A landscape with many peaks, sampled at points; each row gives a point and its height.
A climber steps from a point to the highest of its 2 nearest points, and stops where none of them is higher. Distance is the straight distance between rows; heights are no part of it.
K_825: [  2 -18 -53  15  30  20  71 -27 -21 -14   5 -11  13   6  29   2  47  44
  24  18 -11]  h=0.87
K_863: [-17  -3 -20  64  24  13 -36 -20  35 -32  -8   4 -19 -37   1  15 -55  -6
  13  22 -24]  h=6.02
K_890: [-21 -34 -15 -28  14 -18  26  19 -37  -7  30  -9  41   4 -28  -3   3 -19
 -12  -3 -17]  h=4.55
K_497: [-33  15  -9 -56  46  20 -19  24 -41   1  -6 -21 -38 -43  17  17  -8 -36
 -35  18  32]  h=1.70
K_644: [ 21  26  -3  59   7 -11   2  22   1 -26  -5 -10 -20  -8  -4  -7   1 -28
 -22  15 -20]  h=4.80
K_599: [ 44  12 -15  76  18  -2  10  -8  45   0 -12   3  11  -7 -47 -20   0 -37
   0  29  -8]  h=5.65
K_567: [ 33  21  15  44 -15 -30  11   9   0   5 -25 -13 -19  21  -2  -8  25 -15
 -17  -3  -8]  h=5.39
K_875: [-34 -18  -4  -4 -10   3 -26   8 -24 -32  32   5 -25 -32  18  25 -50 -13
   1   6 -16]  h=2.67
K_222: [-32  -7 -31  39  42  11 -25  -6  -9 -36  -8  -9  -5 -48   0  16  -5  19
  28  65  -1]  h=5.64
K_972: [ 29   5   4  -3 -10 -22  25  27 -10  31 -26 -22 -46  46  -1 -12  39 -49
 -13   3 -21]  h=1.59
K_487: [-27  -7 -46  33  50   6 -24  30  16 -39  20  -7  21 -29 -41 -32 -64 -48
  -5   7 -11]  h=4.19
K_183: [-39  22   9  10 -11  16 -45  31 -70 -36  16  35 -41 -32  49 -19  -8  10
 -21  18  34]  h=5.32
K_228: [-38  -8 -32  -4  51  -5  -6   9  11   2 -16 -18  39 -27 -29  17  -8 -12
  22  15   6]  h=1.52
K_870: [ 32  33  40 -15 -34 -13 -30 -22  34  14 -26   9  -4   4  13   0   6  46
   1 -18  22]  h=5.13
K_180: [-13  45  21  15 -17 -36  -6  25  16   2 -12  25  13  26 -16 -13  11 -20
 -18  -9  -2]  h=3.85
K_602: [  8 -13 -74 -19  61 -12  33  21 -12   6  -7 -40  14   6 -56 -39  64   2
  20  40  -2]  h=1.68
K_63: [ 33  17  17  42 -21 -36   9  -3  20  27 -44   6   8  80 -21 -29  39 -19
   7 -14  -9]  h=4.03
K_468: [ 11  11   9 -31  -7  -9  32  11 -15  43 -37  -8 -41  35  21  -5  60 -13
  -2  -5   4]  h=2.76
K_543: [ 19   1  -6   5   0   1  38 -11   7  20  -9 -22   9   8   4  24  21   3
  11  -5 -10]  h=3.90
K_132: [ 54  -5   7  61 -17 -16  18   0  10 -10   3  -9   9  13 -31   1  -2 -10
  -2   8 -26]  h=6.33
K_4: [ 35  23  18  -1 -30  -6  16 -27 -31  10 -34   2 -25  81  58 -38  64  56
   8 -29  15]  h=2.00
K_209: [-29  20 -19 -10  33  -2  -2   4  21  17 -29 -10  15 -26 -22  29  13 -14
  13  16  -1]  h=1.67
K_70: [ 30  42  39  26 -25 -30 -12   8 -23  -7 -28   8 -46  34  25 -24  30   8
 -28  -3   7]  h=6.14
K_339: [ 16  22   6  46   3  -1  -1 -12   1  -9 -29 -26 -16 -28  13  17  24   6
   4  20   3]  h=6.07
K_332: [-10  27 -10  16  15 -27   2  48 -40 -19 -28  -7 -27   6   1 -18  37 -28
 -20  20   3]  h=4.70
K_524: [ 32 -17 -16  30  12  17  21 -44  23   3  -1 -28   9 -18   1  33   4  22
  31  31 -21]  h=7.55
K_958: [-43 -69 -28 -41  48   4   3  -3 -32 -10  37 -40  45 -19 -23   2  -5   1
  -2  13 -22]  h=3.25
K_33: [-27 -37 -13  -7  40  18  -8  -5  12   2  18  -5  30 -29 -37  17 -49 -47
 -17   7 -12]  h=0.97
K_456: [ 32 -14  -4  59 -14   0  15 -10   6 -20  10 -12   9 -15  -7  22 -11   4
  10  17 -22]  h=6.57
K_194: [ -4  13  -2  45   8  14 -30 -10  45 -24   2   6 -11 -29  -5  13 -56 -25
   4  -7 -20]  h=6.20
K_203: [-35 -26 -23  27   2 -17  20  13 -22 -30  19  -2  31  -4  -5  -1  17  23
  28  16 -17]  h=4.24
K_121: [ 44 -19  48   1 -51  15 -38 -19  47   3  10  11  18   7 -26  -2 -69  16
  -7 -45  16]  h=4.32
K_801: [ 29 -18  26   3 -55  -6  -9 -12  -6 -15  30   4   2   2  14   9 -25  40
  12 -30  -1]  h=5.66
K_479: [ 35  10  39 -27 -48 -21 -32  -9  12 -12  50  33 -18   4  13  -4 -29  25
  -7 -17   2]  h=2.92
K_591: [ -6  24   3 -28  -8 -11  18  30 -52  22 -27   3 -31  38  27 -11  61  -4
 -16   8  16]  h=2.56
K_185: [ 39  11  20   4 -25  -5  26 -18  -4  22 -43 -15 -11  72  35 -22  55  36
  10 -33   0]  h=1.87
K_355: [ 12  17   1 -20  20   4  17  23  -1  -1   5 -27 -19 -14 -12  11 -16 -54
 -26   0 -13]  h=1.35
K_700: [ 48  17  26  33 -27 -23  -5   3  23  38 -42   3 -10  68 -22 -31  22 -38
 -25 -23 -15]  h=3.80
K_394: [ 27 -40 -23  51   3  23  11 -52  23  -4  20  -5  22 -20 -29  23 -18  22
  40  34 -24]  h=7.27
K_383: [-30 -47 -22  19 -13  18  19 -46  11   1  23   0  32  -7  21  26 -19  52
  56 -11 -20]  h=4.09
K_693: [  4 -20 -16   3  35  23  12   0  20  18  16   1  31 -28 -52   6 -41 -72
 -33  -1   0]  h=1.07
K_453: [-32 -22 -25  21  18 -13 -19  28   1 -35  30  10  34 -27 -40 -17 -43 -32
   2  -1  -8]  h=4.02
K_704: [-15   8 -17   6  25 -24  -7  47 -16 -33  14 -15   9  -8 -27 -14 -18 -37
 -18  -3  -6]  h=5.25
K_909: [ 68  -3  40  -3 -41  10  -7  -9  18   4 -24 -35  10  29  -3   1 -10  52
   5 -37  23]  h=3.53
K_672: [  4  -9  10 -22   4   7  20 -12 -19   0  29 -15  -8 -13  12  38 -20  -9
 -14   2 -20]  h=5.29
K_285: [ -6 -33 -18  22 -28 -10  44 -10  -9  -5  27  20  56  33   1  -2  11  37
  26 -32 -12]  h=3.96
K_168: [ 46 -11  16  67 -15  -9   5 -12  24  17   0  14  39  13 -49 -11 -12 -15
 -15 -13  11]  h=5.21
K_557: [  9 -13 -12  22  17  15  -8 -41  22   1  -4 -21 -11 -37   1  46 -20   9
  21  36 -15]  h=7.22
K_385: [ 21  23  36 -45 -19   2 -17  -2 -28  15  18  25 -31  -2  40  -1  11  36
 -20   6  28]  h=2.81
K_153: [ 53  12  35   3 -41 -20  -4   4  12  14  15  24  10  65 -25 -21 -27 -10
 -34 -36  -1]  h=3.32
K_511: [ 24   9  -3  69   5  -4   1 -21  25  -5 -14 -19   1 -24 -14  10   3   4
   6  34 -20]  h=6.35
K_321: [ -5  27  -4   4  20 -16  14  28  14  18 -24 -10   1  -6 -21  -1  21 -46
 -10   4 -12]  h=1.20
K_231: [-30  47   8 -10  11  -7 -18  23  -8  -6 -20   6 -21 -20  18  -4   1 -16
 -17   7  18]  h=2.18
K_11: [ -5  11 -17 -34  46   9  -2  29 -26  -8  -1 -32 -31 -34   6  15 -12 -47
 -36  18   0]  h=1.53
K_150: [-29  -7   9  11 -14   2 -32  -4  14 -27  28  16 -25 -22  18  15 -68 -20
  -2 -14 -19]  h=2.74
K_251: [-20  51  17  10   8  10 -35   2  -1 -26 -26   8 -39 -32  40   3 -27 -13
 -22   8  15]  h=2.32
K_151: [ -5  21  16  -7  -9  20   7   6 -65   2   5  14 -30 -15  52  14  14  11
 -15  15  26]  h=4.92
K_496: [ 48  22  59  12 -51 -16 -50  -7  37 -19 -17   5  -4  17  -2 -23 -10  48
 -14 -37  13]  h=4.84
K_872: [ 18  -4 -17   9  18   1  42   2  22  30 -13 -14  16  11 -29  12  41 -25
   5  15 -14]  h=4.17
K_526: [ 31 -14 -51   7  34  18  73 -23  -1   5  -2 -27   7  10   2  -4  51  17
  29  30 -34]  h=0.98
K_306: [-58 -32   6  -6  -7  14 -56 -24  43  -1  26  34  -1 -13  -5  27 -78 -12
   6 -18 -15]  h=6.04
K_331: [ 62   5  36 -58 -34   9  -8 -14  29  24  -3 -19 -13  28  11   9  -5  45
  -4 -35  23]  h=3.24
K_513: [ 47  13  43  15 -34  -7 -30 -11  38  19  -8  20  28  16 -27 -11 -44   4
 -16 -46  28]  h=4.50
K_628: [  6  -7  30  -1 -29  39 -32 -28 -27  -8  11   7 -57 -26  56  32 -36  33
  -9   8  22]  h=2.60
K_350: [-12  33  19   0  -2  14 -20  33 -65 -10   5  27 -28 -12  47 -11   8   3
 -29  27  41]  h=5.14
K_395: [ 52  12  27 -46 -37  21  14  -7   6  56 -48 -13 -62  32  36 -12  58  19
   1 -31  35]  h=3.05
K_910: [ 14  24  24   0 -23   1 -18 -24  26  13 -15   0   5  -9  11  27 -14  20
  13 -16   7]  h=5.33
K_654: [-37 -37 -56  16  45   8 -12   0 -31 -34   6 -23   1 -45  -5  11   0  31
  31  64  -1]  h=5.43
K_718: [-29  32 -15  -7  19 -18 -15  53 -25 -46  16   0 -15  -9   7 -34 -25 -33
 -31  -9  -1]  h=5.63
K_344: [ 37  11  10 -35 -22  15  43  -7 -13  45 -32 -18 -40  28  46   1  61  16
   4 -19  16]  h=2.93
K_894: [ 53  34  59 -11 -42 -22 -42  -8  22   1 -25  12 -21  22  15 -26  18  70
  -6 -23  30]  h=4.98
K_803: [-21  22   2 -48  17   6   6  30 -42  22 -10 -13 -31 -20  24   5  31 -30
 -27  16  22]  h=2.01
K_224: [ 39  17  21  14 -34  -6  15  -6  -4  36 -66 -15 -42  48  29 -13  69  25
   2 -20   6]  h=1.73
K_434: [ 15 -28 -11  37  31  24  -7 -38  50  23   5   8  37 -33 -43  16 -50 -37
   2  15   0]  h=6.76
K_438: [-41  18  18 -61   7  38 -13 -23 -32  26   1  22 -14 -24  56  24   3  33
   2  19  42]  h=6.61
K_294: [-32  -8  24 -31 -17   9 -26 -43  34  29  12  28  32 -10   0  31 -40  25
  21 -23   0]  h=6.31
K_525: [-33 -23 -19  43   5 -19  -7  22 -31 -53  13  -6   7 -23  -3  -3  21  12
  19  37  -8]  h=4.36
K_831: [-13 -19 -33 -29  30  -2  27  25 -44  -4   6 -35   1 -16  -7  11  24 -14
 -10  25  -4]  h=2.19
K_940: [-48 -13  -5   4  12  16 -37   8  34 -38  38  28   3 -10   1 -26 -95 -58
  -4 -27 -14]  h=2.69
K_691: [ 55  27  39   9 -34 -10 -15  -4  45  33 -63 -19 -38  28 -14 -17  35  -5
  -6 -32   2]  h=6.94
K_907: [ 19  33  -6  43  10 -24   7  27  -5  -8 -29 -18 -38   1  -1 -13  35 -36
 -20  21 -17]  h=5.06
K_874: [  6   6  -7  47  12  13 -14 -22  49   8  -5   4  23 -26 -33  15 -59 -35
  -9  -8 -10]  h=6.47
K_528: [-21  36  -1 -40  18 -11 -14  57 -34 -18   2   3 -34  -8   2 -23   2 -30
 -39   3  14]  h=6.09
K_206: [-15  43  26  -2 -23 -18   4  14 -27   2 -14  26  -4  22  35  -8  41  28
  -1   1  24]  h=2.28
K_504: [ 65  16  39 -70 -29  14   1  -9  23  44 -19 -14 -44  30  20 -11  34  38
  -5 -28  29]  h=3.13
K_877: [-28  52  -6 -17  19 -19 -14  37   8  16 -45   2 -27 -16   6   0  39 -26
  -3   7  20]  h=2.02
K_799: [-43 -29 -46   4  60 -10 -29  16   6 -26   1 -23  27 -47 -44   1 -24  -2
  21  35   0]  h=1.38
K_846: [-38 -16  26 -19 -32   8 -56 -34  44  13  23  37   2 -11   3  22 -65  16
  24 -24   1]  h=6.17
K_796: [  8  17  24  14 -23 -13  -6  20   6 -16  30  24   4   4 -10 -15 -52 -37
 -34 -28 -12]  h=2.46
K_409: [  1   4  11 -23  -5 -19  20  32  -8  12  20   8  15  32 -25  -9  -7 -46
 -33 -11  -8]  h=2.09
K_813: [-53 -68 -21  -8 -15  -3 -19  13 -16 -27  59  18  34 -15 -28  -5 -31 -27
  12 -15  -9]  h=3.83
K_304: [ -1   5 -34 -17  30  32  56 -32  -6  25 -26 -27  -8 -21  42  29  47  16
  16   4   3]  h=5.52
K_58: [-18  15 -14 -50  20  33  41  -9 -28  35 -25 -10 -15 -23  46  26  48   0
  10   5  19]  h=5.96
K_387: [-62   7   6   1 -13   5 -60  28 -33 -50  23  31 -34 -38  39 -13 -35   5
  -9   9  25]  h=5.47
K_266: [-59 -11   3   6 -32  -4 -57  13 -11 -43  31  38 -23 -29  24   6 -35   6
  13  -6  -3]  h=5.59
K_225: [-74 -41 -45  32  39  17 -54   3  30 -41  20   2 -14 -23 -21  -8 -84 -38
  12   3 -22]  h=2.87
K_451: [ -1  -4 -15  -1   8 -19  23  39 -12  40 -43 -12 -43  31 -19 -18  69 -54
  -2   2 -17]  h=1.47
K_77: [ 10  32  27  12 -27 -16  14  -9 -32  11 -27  27 -12  57  49 -27  61  40
  -2  -6  17]  h=2.12
K_432: [ -7 -25   9 -37  -7   0  35 -18 -14  13  42  13  56  27  -3   5  -6  -4
  -3 -32  -9]  h=4.07
K_717: [ 62  13  39 -35 -38 -17   1   1  15  31   7  20  -1  60  -8 -19  -1  12
 -18 -30   9]  h=3.12
K_413: [-17 -35 -29  21   6  12  43 -40  19  -4  23   8  54  -2  -4  12  -4  28
  40  -8 -19]  h=4.21
K_229: [-67 -75 -32 -36  42   7 -23 -10 -11 -10  28 -19  38 -31 -28  19 -32  -7
  13   7 -19]  h=3.11
K_623: [  2  26 -10  67  15 -10  -3  24  15 -52   7   2  -1 -16 -11 -27 -32 -36
 -11  11 -17]  h=4.59
K_20: [ 14 -34 -25  39  21  26  12 -42  37   7  22   5  45 -23 -49  22 -23  -8
  24  29 -15]  h=7.05
K_360: [-27  50  12 -32  -1 -27  -8  34 -31   7 -18  30 -15  17  15 -20  35   4
 -14   5  29]  h=2.45
K_714: [-47  18  11 -67   8   3 -10   0 -35  11  12  11 -11 -21  28  15   0  10
  -7  14  36]  h=6.93
K_637: [-13  -3 -37  34  32 -23   1  31 -29 -37  -5 -14  12 -25 -19 -16  37  12
  19  49  -6]  h=4.54
K_104: [  2 -57  -6   4   3  27  23 -51  21  23  30 -11  45 -11 -13  40 -34   7
  24  -8 -15]  h=3.89
K_881: [ 40 -40  26  -8 -47  24 -26 -33  34   6  10  -7  30   6 -26  14 -56  37
  18 -53  15]  h=4.20
K_817: [-82 -37  -6   2 -17  11 -59 -12  34 -24  18  37 -22 -17   1  17 -52 -16
  35 -11 -17]  h=5.91
K_820: [ 21  12  34 -37 -30  10  -7 -25 -11  11   8   2 -18   2  37  14  -3  53
   2 -11  25]  h=2.73
K_68: [ 21   4 -17  32  29   4   6   0  29  -3   2 -10  21 -18 -41   1  -9 -39
  -7  26 -16]  h=5.97
K_290: [ -4  -6 -50 -16  47  11  53   6  -9  18 -25 -35 -12 -15  -1  -4  70  -4
  26  40  -5]  h=4.86
K_590: [-21  44  10   6  -3 -38 -18  42 -11 -18 -13  19 -14  21  -3 -30   7 -15
 -25   5   2]  h=4.12
K_797: [-82 -59 -18 -13 -43  20 -76 -14  13 -26  38  39 -44  -7   8  22 -35 -20
  27 -13 -18]  h=5.79
K_922: [ 16   7  13   3 -15 -18  38  -2  17  41 -22  25  36  51 -30 -13  20 -20
  -5 -20   4]  h=3.36
K_316: [ -6  18 -24  -8  27 -23  17  41  -8  16 -36 -20 -25  -3 -23 -11  53 -44
 -11   9  -3]  h=1.34
K_800: [-64 -40  -3 -15 -46  16 -53  -9   0 -28  37  40 -34 -21  35  18 -26   4
  29  -6   0]  h=5.69
K_893: [ 17  37  -6  32  22   1   8  20  35  -1 -24  -5 -15 -16 -29 -14  -1 -54
 -19  -2 -18]  h=1.05
K_752: [-19   3 -17 -41  14 -17  26  35 -57  22 -16 -17 -14  31  13  -5  56 -18
 -17   9   4]  h=2.36
K_518: [ 52  27  30 -50 -25  25   4 -12 -19  48 -23  10 -47  29  54 -21  65  41
  -6  -6  38]  h=2.96
K_712: [-56 -54 -16 -33   9 -12   0  12 -14 -16  46   5  57 -11 -22  -1 -21  -3
  17 -10 -11]  h=3.71
K_249: [  0 -33  -9  -1 -13   4  60 -19  -3  21  34  19  67  41  -9  -5   1  12
  11 -36 -13]  h=3.92
K_730: [ 43  22  51  -2 -39 -22 -11  -8  18  12 -31   5  -1  57  10 -26  35  61
   3 -30  17]  h=4.81
K_697: [ -5 -16  -4  46 -12  -4  19 -34  18   2   3  16  53   9  -5  10   5  40
  35  -9 -11]  h=4.35
K_634: [-47 -49   0  -6  -3  15 -11 -23   5  -6  29   6  17 -19   6  36 -38   2
  31   8 -26]  h=0.81
K_461: [ 44 -23   9  46 -33  -6  31  -7  -7   6  14  -5  18  31 -15  -2  -5  13
   2 -10 -14]  h=6.08
K_527: [-17 -15  -1  37 -14 -12  -5   3  14  -4  19  21  44 -12 -32   2 -21  -9
  13  -6  -5]  h=4.88
K_614: [ 32  -6   3 -16  -9 -12  39  15 -18  33  -4 -11  -8  55 -19  -2  30 -39
 -17   2 -14]  h=1.74
K_65: [  3  33  29 -33 -27 -27 -23  20   2 -15  39  39 -20   7  12 -16 -30   5
 -21  -6   0]  h=2.84
K_370: [ 29  -9   6  -2  -2  -8  39  14  -1  31  12   2  25  33 -42  -2  12 -51
 -28   0 -11]  h=1.91
K_568: [ 22  -4  34  -9 -36  34 -19 -30 -24  -5  -6   1 -33 -20  56  20  -8  61
   7  -2  31]  h=2.66
K_648: [  8  56  26   8 -10  18 -40 -11  17   0 -38  -2 -55 -33  40   9 -13   6
 -19   1  29]  h=2.42
K_873: [-25  57  17 -47   5 -18 -30  37 -34 -18   9  39 -32  -2  26 -32  12   8
 -31  14  34]  h=2.63
K_90: [ 28  13  32   2 -20  29 -44 -27   6  -7  -9  -8 -50 -27  41  31 -40  32
  -9  -4  13]  h=2.55
K_908: [ 28  -7  30  24 -54 -16   7   8 -14 -10  22   3   2  29   4   1  -9  26
  -4 -22 -18]  h=5.83
K_293: [ 30  -1 -16  24   2  11  64 -30  -8  -6 -21 -15   7  45  43 -13  40  55
  19 -28 -11]  h=0.66
K_742: [ -8   2  10  27 -22   0 -24  14  26 -41  42  32   5 -10   0 -25 -67 -33
  -8 -31 -15]  h=2.57
K_135: [ 41  42  42   7 -30 -33 -20   8  11  20 -42   5 -50  47  15 -31  40  -3
 -22 -18   3]  h=6.41
K_257: [ 52  22  31  -1 -34 -22  -7   8  17  26 -16  19 -18  70 -34 -30  -2 -43
 -35 -29   1]  h=3.56
K_371: [-55  -6   0 -78  32   4  -9   6 -34   1  10  -7   1 -30  14  16 -13 -10
 -16   6  12]  h=7.39
K_35: [ 48  36  49  16 -33 -14 -40  -8  60   3 -15  14   1  20 -25 -31 -27  17
 -21 -47  17]  h=4.68
K_13: [-35 -14 -14 -31  22   2  12  13 -28  -9  11 -20  12 -17   3  27   2 -12
   8  16  -3]  h=2.38
K_577: [ -7 -65  -9  15 -15  33  13 -65  27   9  19 -11  29  -2   9  40 -35  33
  40 -23 -23]  h=3.99
K_144: [ -3 -26 -49 -17  54  17  45 -11   1   2  11 -32  34 -20 -33  -9  36   0
  30  49 -12]  h=1.40
K_506: [-36 -25  -6 -25   8  13  -7  11 -53 -27  24 -12 -13 -34  24  23 -18  -5
 -10  15  -1]  h=2.54
K_514: [ 22 -22  17  54 -34  -8   3  -8  15   0  21  20  44   1 -28   3 -26  -6
   2 -20  -9]  h=5.02
K_156: [-37 -20 -29  48  36  15 -40 -19   6 -40 -12  -1 -26 -52   2  26 -39   7
  27  51 -19]  h=5.84
K_411: [-10  15  10 -31  -6 -11  37   5 -38   7   6   1   0  16  33   3  35  18
 -11  -6  10]  h=4.18
K_327: [ 63  44  48   8 -37 -15 -34   6  34   8 -48 -14 -53  30   4 -26  22   8
 -25 -35  15]  h=6.66
K_118: [-18  -9 -16  39   1 -10  31 -11  22  11   4  21  75   9 -30  -4   9  18
  23   7  -1]  h=4.52
K_970: [-21  20   2 -28  10   8 -12  42 -80  -8  -6  12 -15  -1  30 -12  36   5
 -30  18  39]  h=4.83
K_117: [ -7  18  12 -35  -8 -23  18  11  13  38   6  23  42  48 -27  -8  12 -18
  -9 -21   6]  h=3.14
K_647: [ 42  17  39 -44 -41 -14 -13  -7  15  16  29  26   0  23   4  -9 -17  28
 -18 -26   9]  h=3.00
K_607: [ 16  29  34 -16 -21  17 -66 -28  24  -7  -6  15 -56 -24  44   5 -50  38
  -8 -13  26]  h=2.51
K_657: [-32 -24 -15  10 -23  -7  19   0 -14 -24  33  17  38   5  15   5  10  35
  33 -18 -11]  h=4.08
K_745: [ 17  22  22  19 -23 -23  19  15 -25   0 -24   2 -20  41  20   1  41   3
 -11   2  -6]  h=5.77
K_523: [-14  13 -33  41  32  -6 -12  42  24 -42   2   8  20 -11 -32 -38 -38 -51
 -13   4  -7]  h=4.37
K_213: [-59  -1 -21  16  26   8 -45  11  25 -48  21   6 -17 -22   5  -7 -80 -33
   0  -3 -15]  h=2.78
K_979: [  2   8  30  15 -51   1 -52  -4  17 -35  29  29 -40 -12  28 -15 -40   7
 -11 -22  -7]  h=2.83
K_886: [ 13 -33 -46   2  37   8  57 -15  12   6  27  -4  57   0 -42 -12  26   1
  26  31 -15]  h=1.29
K_785: [ 38 -19 -15  37  -6   1  64 -16 -15  -7  -2 -13  21  41  11   5  34  36
  20   2 -24]  h=0.56
K_684: [ 24   7 -25  35  23 -10  29  -3  30  23 -22 -10  12   3 -43 -15  63  -9
  11  38 -17]  h=4.42
K_124: [-37  32 -22  -5  38 -10  -5  29   7   2 -40 -19   0 -31 -10   6  30 -13
   6  26  21]  h=1.84
K_111: [  3  -4 -27  14   9  16  53 -32 -10   2  -9 -12  16  16  40  13  31  51
  20 -10  -7]  h=0.77
K_401: [ 10 -17 -39 -19  48  -1  33  22 -19   5  10 -37  11 -11 -42   4  21 -37
  -6  32 -14]  h=1.99
K_462: [ 11 -21 -52  -9  42 -13  45  27 -18  10  -7 -23  16  18 -46 -19  57 -27
   4  40 -18]  h=1.82
K_101: [ 52  20  40  19 -47 -35 -12  -8  29  16 -30  12  23  64 -15 -31  12  32
  -5 -44  13]  h=4.56
K_763: [-28   3   0 -24  -3  -7  15  29 -67 -10  10  -6  -1   0  29  -3  29  18
  -7  15  16]  h=4.48
K_703: [  8  11  17  25  -9  11  -8 -25  -4   5 -30 -17 -14 -22  38  25  13  34
   7   7  19]  h=5.80
K_243: [  0   6   9 -10  -3   4  12   8 -32 -11   8  -9 -16 -10  27  24   1   4
 -14  16   0]  h=5.01
K_122: [ 15  11  11 -22 -12   1  40 -19 -10  13   2  -9   8  19  32  16  23  31
   7 -20  -5]  h=3.93
K_184: [ 44  28  17  23 -19  -7   7 -11  36  26 -52 -29 -35   3   1  -4  46  -9
  -1 -17   3]  h=6.60
K_537: [ 40  48  42  -9 -13  21 -57 -19   7  -6 -34   6 -62 -28  45 -10 -19  30
 -17 -12  38]  h=2.48
K_558: [  9 -23  16  -3 -29   9   9 -16 -11  -9  34   2   2  -8  11  36 -29  17
   2  -7 -15]  h=5.50
K_173: [-45 -13   6 -39   4  18  -4 -47  25  15   2  11  30  -2  25  32 -28  38
  31 -14  -5]  h=6.12
K_374: [ 40   1  28  -8 -34   1  19 -11   8  14  -3  -8  14  26  11  13  -6  38
   5 -33   3]  h=3.72
K_950: [  3  51  19 -21 -16 -32 -23  29 -22 -18  16  37 -35   7  29 -26   4  11
 -25   1   6]  h=2.75
K_857: [-22  33  10 -53  10 -15 -17  35  -9 -12  22   4 -12  -9   6  -5 -28 -26
 -32  -1   7]  h=6.55
K_366: [-33  -8   9   5 -31   8 -48   0  37 -33  54  48  -8 -16  -4 -23 -80 -39
   1 -37 -16]  h=2.62
K_286: [ 54  -8   0  69   7  -1  16  -7  27  28 -17  18  29   8 -53 -24  -3 -47
 -20   6   7]  h=5.42
K_15: [-18  11  19   1 -30  16 -65 -10  36 -26  23  34 -33 -18  26   3 -76   2
   6 -22  -4]  h=2.80
K_449: [-18   2   5   4  -7  18  -7 -45  30  12 -23  -5  10 -19  13  43 -20  25
  21  -3   5]  h=5.57
K_481: [ 37   9  10  23 -11  14  23 -29   7  13 -42 -29 -13  -9  36  18  41  36
  23  -4  12]  h=5.87
K_974: [-33   4  15 -71  15   4 -21   5  -7  -4  26   5  -6 -24  10   6 -38 -25
 -25  -5  -8]  h=6.95
K_407: [  9  -2 -44   4  37   6  52  -6  21  24 -29 -15   7  -6 -26 -16  69  -6
  35  36 -21]  h=4.62
K_415: [ -7 -21 -54  -8  49   6   3   8 -22 -22   7 -36   4 -33 -21   5  10   9
  20  54   1]  h=5.15
K_405: [  3   1 -32 -19  27  34  65  -8 -12  41 -36 -24 -27 -20  27   8  76  -3
  17  19   4]  h=5.17
K_733: [ -3  -5 -10 -35  34   1  14  11  12  15  15 -18  12 -14 -38   7 -26 -68
 -32  -4 -19]  h=1.19
K_12: [-76 -70 -47   4  50  17 -59   3  19 -28  27   0   6 -22 -48  -6 -74 -32
   9  14 -18]  h=2.94
K_200: [ 25 -22 -25  23   9  -5  55  -6   1  21  13   7  54  29 -34  -7  29  -6
  11  16 -10]  h=1.18
K_683: [-32 -13 -23  36  17  -7   1  10  25  -7  10  19  68 -19 -46  -7  -6  -6
  18  15   6]  h=4.71
K_428: [ 67  -6  39 -53 -35  19 -11 -10  25  -1 -24 -28   3  32  12 -10  -2  75
  10 -43  34]  h=3.35
K_181: [ 48  32  35 -35 -25   2 -11 -19 -23  19  -7  28 -42  19  43 -14  33  53
 -15  -5  47]  h=2.89
K_137: [-59 -85 -50 -19  60  11 -52  -3  -2 -17  29 -24  25 -34 -54   1 -51 -18
  10  11 -10]  h=3.01
K_859: [-48 -60 -52 -42  50  10  28 -11 -29 -16  27 -31  54 -21  -1  -5  10  23
  23   8 -22]  h=3.42
K_749: [-22 -11 -32  14  31   1  19  17 -40 -21   2 -22   4 -19  11  12  26  20
  14  46   0]  h=4.82
K_433: [-65 -52 -32 -35  19   6  28  -3 -25 -13  36  -9  55  -8   4   6   4  19
  25 -15 -19]  h=3.57
K_326: [ 43  15  17  14 -19  15  10 -19  30  30 -73 -35 -25  -1  22   6  55  27
  10 -30  23]  h=6.23
K_849: [ 10   5 -33  14  52  12  10   8  17 -19   1 -19  -7 -32 -41   0   2 -32
   4  49 -15]  h=6.36
K_282: [ -2  -7 -17   5  15 -18  21  33 -17  -1  14  -6  34  -3 -40   0  -4 -41
 -13  13 -11]  h=4.87
K_901: [-37  14 -10 -52  35  35 -15  17 -47  23 -29 -11 -27 -36  29  14  26 -27
 -19  21  43]  h=1.85
K_323: [ 12  25  13  29  -5 -24  14  18  20  21  -9  21  34  25 -27  -2   3 -31
 -16 -18   1]  h=3.61
K_47: [-20 -17  -7  -9  16  13  24 -47  28  19  -4  -9  35  -9  12  38 -16  33
  33 -10  -9]  h=5.86
K_454: [-19  27   5  18 -13 -29 -11  45 -47 -33  -3   3 -12   7   6 -20  15   1
 -23  13   8]  h=4.38
K_624: [-37 -24   4  -8   6   6 -10 -12  14  -1  29   8  26 -22 -18  27 -52 -25
  -3  -1 -18]  h=0.88
K_414: [-15 -34   5  -8   9  -2  34   9  -5   8  34  11  65   7 -30   5  -6 -18
  -1 -12  -9]  h=4.29
K_268: [ 14  30   9  -2  -4 -20  -1  24  14   2  18  28   4  28 -28 -25 -29 -55
 -42 -23  -7]  h=2.30
K_631: [ 40   4  27  44 -31 -27  10 -14  10   9 -36  -6  17  69  -5 -26  30  29
   3 -29  -8]  h=4.28
K_457: [ 47 -17 -38  27  20   6  66 -22   8  22  -7 -12  25  32 -24 -18  49   8
  15  26 -31]  h=1.08
K_424: [ -6 -25 -69 -36  64  11  17   1 -12   3   0 -53  17 -23 -44 -26  44   7
  26  54  -4]  h=1.54
K_983: [ 10  -7 -25   4  36  17   5 -11  11  -4  -9 -29 -11 -43 -13  31  -8 -19
   7  46 -12]  h=6.80
K_768: [-28  19   4 -77  13  36  17 -10 -34  39  -5  11 -10 -17  50  13  34  19
  -8   1  30]  h=6.32
K_795: [-55 -45 -24  25  -6  -7 -37  28  -4 -48  38  15  13 -21 -26   0 -38 -22
  22  -8 -14]  h=3.91
K_734: [ 41  17  41   2 -53 -15 -56  -1  18 -36  38  42 -37   3  13 -26 -40  34
  -6 -24   2]  h=2.88
K_966: [-29  11  -8 -73  22   2  21  33 -46  29 -11 -15 -18   6  20  -5  50  -8
 -14   4  27]  h=2.17

Call two points neighbours if one is among the 2 nearest of the other. Go from one point of each pair to the other, from neighbour to neighbour, staying as high as possible. Name the lowest point that can't be avoided.
K_294, K_456 => K_151
K_691, K_524 => K_543
K_524, K_371 => K_249
K_456, K_691 => K_703

Where does a climber stop that starts at each point below?
K_697 => K_524
K_415 => K_524
K_543 => K_371
K_150 => K_294
K_785 => K_294
